Points on a hilly landscape, in no order, each with its height.
A ball rolls from a point to the lowest of its 5 nearest points, and stops where none of them is lower. Distance is the straight distance between rows; heights are no part of it.
j961 (h 543): [128 151 139 132 133 143 158 147  98 123 170 161  91 176 122]
j738 (h 326): [125 119 157 129 139 120 134 119 104 166 114  94 100 152 107]
j993 (h 313): [131 147 178 136 123  64 141 157 132 116 111 112  92 115 171]
j234 (h 251): [104 170 157 150 101  66 128 139 143  96 157 144 132 115 157]
j17 (h 222): [135 115 140 119 153 142 108 107 102 164  95  88 145 130  85]
j362 (h 73): [141 126 177 138 134  89 151 145 115 138 100  85  77 128 141]
j818 (h 585): [ 81 149  82 142 113 134 106 104 164  90 177 178 178 125 131]
j497 (h 566): [110 137 114 152 122 112 108 123 132 116 142 175 162 119 136]
j977 (h 687): [132 135 153 132 131 114 154 156  97 130 144 127  79 168 123]
j109 (h 415): [ 99 177 139 149 108  94 128 138 143 102 167 168 137 134 150]
j5 (h 410): [132  77  43 103 117 218 114 104 159  94 155 177 173  92 107]
j882 (h 431): [121  76  26  98 106 222 134 102 172  82 151 185 174  98 130]
j539 (h 344): [142  99 102  95 164 168  90  98 122 139  91 116 180  98  74]
j622 (h 181): [146 118 186 123 133  82 161 163 144 138  96  56  39 136 153]
j675 (h 325): [136 118  82 131 143 180 103 117 111 130 121 155 164 127  92]
j355 (h 250): [159  94 177 113 121  94 160 137 164 159  88  23  53 138 152]
j400 (h 342): [126 120  83 136 127 175 114 121 119 117 142 169 161 122 111]
j103 (h 360): [132  80  68 105 143 220  97 102 142 113 128 139 170  92  76]
j369 (h 259): [138 137 167 137 126  79 130 125 119 136 102  96 102 120 162]
j636 (h 140): [137 127  85 130 129 186 125 122 112 127 150 166 147 145 113]
j437 (h 214): [137 109 116 126 148 166 120 114  96 154 121 112 150 126  82]
j398 (h 188): [140 123 109 125 146 148 112 114  90 150 110 112 154 128  99]
j858 (h 184): [109 163 117 149 110 120 124 126 135 111 165 179 150 133 140]
j101 (h 720): [137 146 148 144 139 117 134 147 115 131 136 139 125 138 142]
j734 (h 187): [121 111 139 132 132 161 133 117  86 163 132 106 111 165  74]
j879 (h 233): [129  99 129 120 140 177 115  96  99 173 109  88 153 138  56]
j208 (h 426): [123 115  42 121 102 206 142 107 162  99 176 201 164 136 133]
j846 (h 388): [111 109  56 124 117 190 111 104 147 103 156 188 185 118 124]
j469 (h 476): [132 138 108 128 131 179 145 133 108 131 185 162 117 172 104]
j423 (h 541): [129 150 168 130 115  86 168 180 123  96 153 133  48 132 155]
j456 (h 644): [118 150 104 142 126 147 126 139 113 112 166 184 143 140 139]
j337 (h 245): [131 130 132 117 153 120  97 114 114 148  88 126 172 103 126]
j825 (h 358): [134 149 153 118 146  63 106 101 139 144  74 108 172 105 165]
j648 (h 401): [131 141  83 134 126 172 143 129 119 116 172 181 138 154 119]
j170 (h 242): [134  99 180 137 139 109 148 136 126 169 114  56  78 156 121]
j490 (h 580): [132 135 147 144 129 140 138 136  88 139 134 124 115 150 120]
j468 (h 475): [122 149 159 131 114  82 147 158 118 115 145 142  82 127 153]
j166 (h 406): [116 150 155 127 130  54 106 110 146 117  98 126 170 106 153]
j435 (h 390): [117 129  91 135 131 139 101 108 118 119 119 167 175 106 116]
j885 (h 270): [152 118 164 114 152  77 129 110 131 165  63  56 109 128 151]
j525 (h 516): [ 94 169 131 148 104  90 109 127 151 102 159 165 159 117 142]
j443 (h 332): [125 130 102 136 140 148 113 115 111 132 129 153 157 125 111]
j682 (h 193): [152 127 175 117 127  66 156 156 154 131  89  61  84 112 189]
j544 (h 508): [141 122 104 128 134 185 147 126  86 145 162 143 125 178  93]
j924 (h 240): [147 131 175 107 109  77 160 189 149 115 118  88  43  99 174]
j49 (h 432): [145 116  62 123 128 203 124 114 140 105 157 179 166 132 124]
j214 (h 339): [155 116 170  99 125  70 158 176 183 122  90  53  39 111 187]
j736 (h 247): [123 104 157 132 126 144 140 119 104 172 120  87 112 162  74]
j886 (h 309): [145 108 178 124 140 101 135 114 121 180  84  62 113 146 121]
j373 (h 264): [143 136 174 124 123  67 150 165 158 118 103  91  64 109 172]
j357 (h 547): [116 155 171 121 104  67 170 179 139  93 155 143  53 113 162]
j565 (h 611): [ 97 166 148 150 111  73 103 119 142 116 128 141 162 111 158]
j869 (h 380): [123 109  67 121 124 179  93 106 142 101 133 174 181 103 115]
j147 (h 450): [115 150 124 136 128 105 100 117 122 119 122 145 167 116 138]
j196 (h 274): [133 101  88 110 141 203 118 116 120 135 131 131 160 127  72]
j510 (h 555): [ 69 180 122 156  98  88 106 122 159  91 165 152 172 114 153]
j287 (h 427): [100 133  69 140 117 164 113 108 154 100 160 187 180 120 131]
j95 (h 296): [132  94 171 127 123 126 140 108 106 186 106  51  94 157  76]
j309 (h 204): [152 126 172 119 137  83 137 140 137 148  85  71  95 124 161]
j33 (h 318): [131 103  75 116 152 187  95 106 123 126 107 145 169  97  87]
j107 (h 209): [143 112 177 126 109  83 156 173 151 121  99  74  52 124 166]
j816 (h 317): [137 142 168 115 140  68 120 119 136 150  76 100 131 116 163]
j473 (h 694): [134 149 126 141 131 134 135 144 105 124 170 167 116 159 127]

Write out the way that a ball takes from each point below.
j682 => j622, j362
j357 => j924, j622, j362
j961 => j469, j636
j287 => j400, j636

Where does a ball stop that starts at each point below?
j468 => j362
j825 => j398
j882 => j636
j423 => j362
j435 => j636
j208 => j636
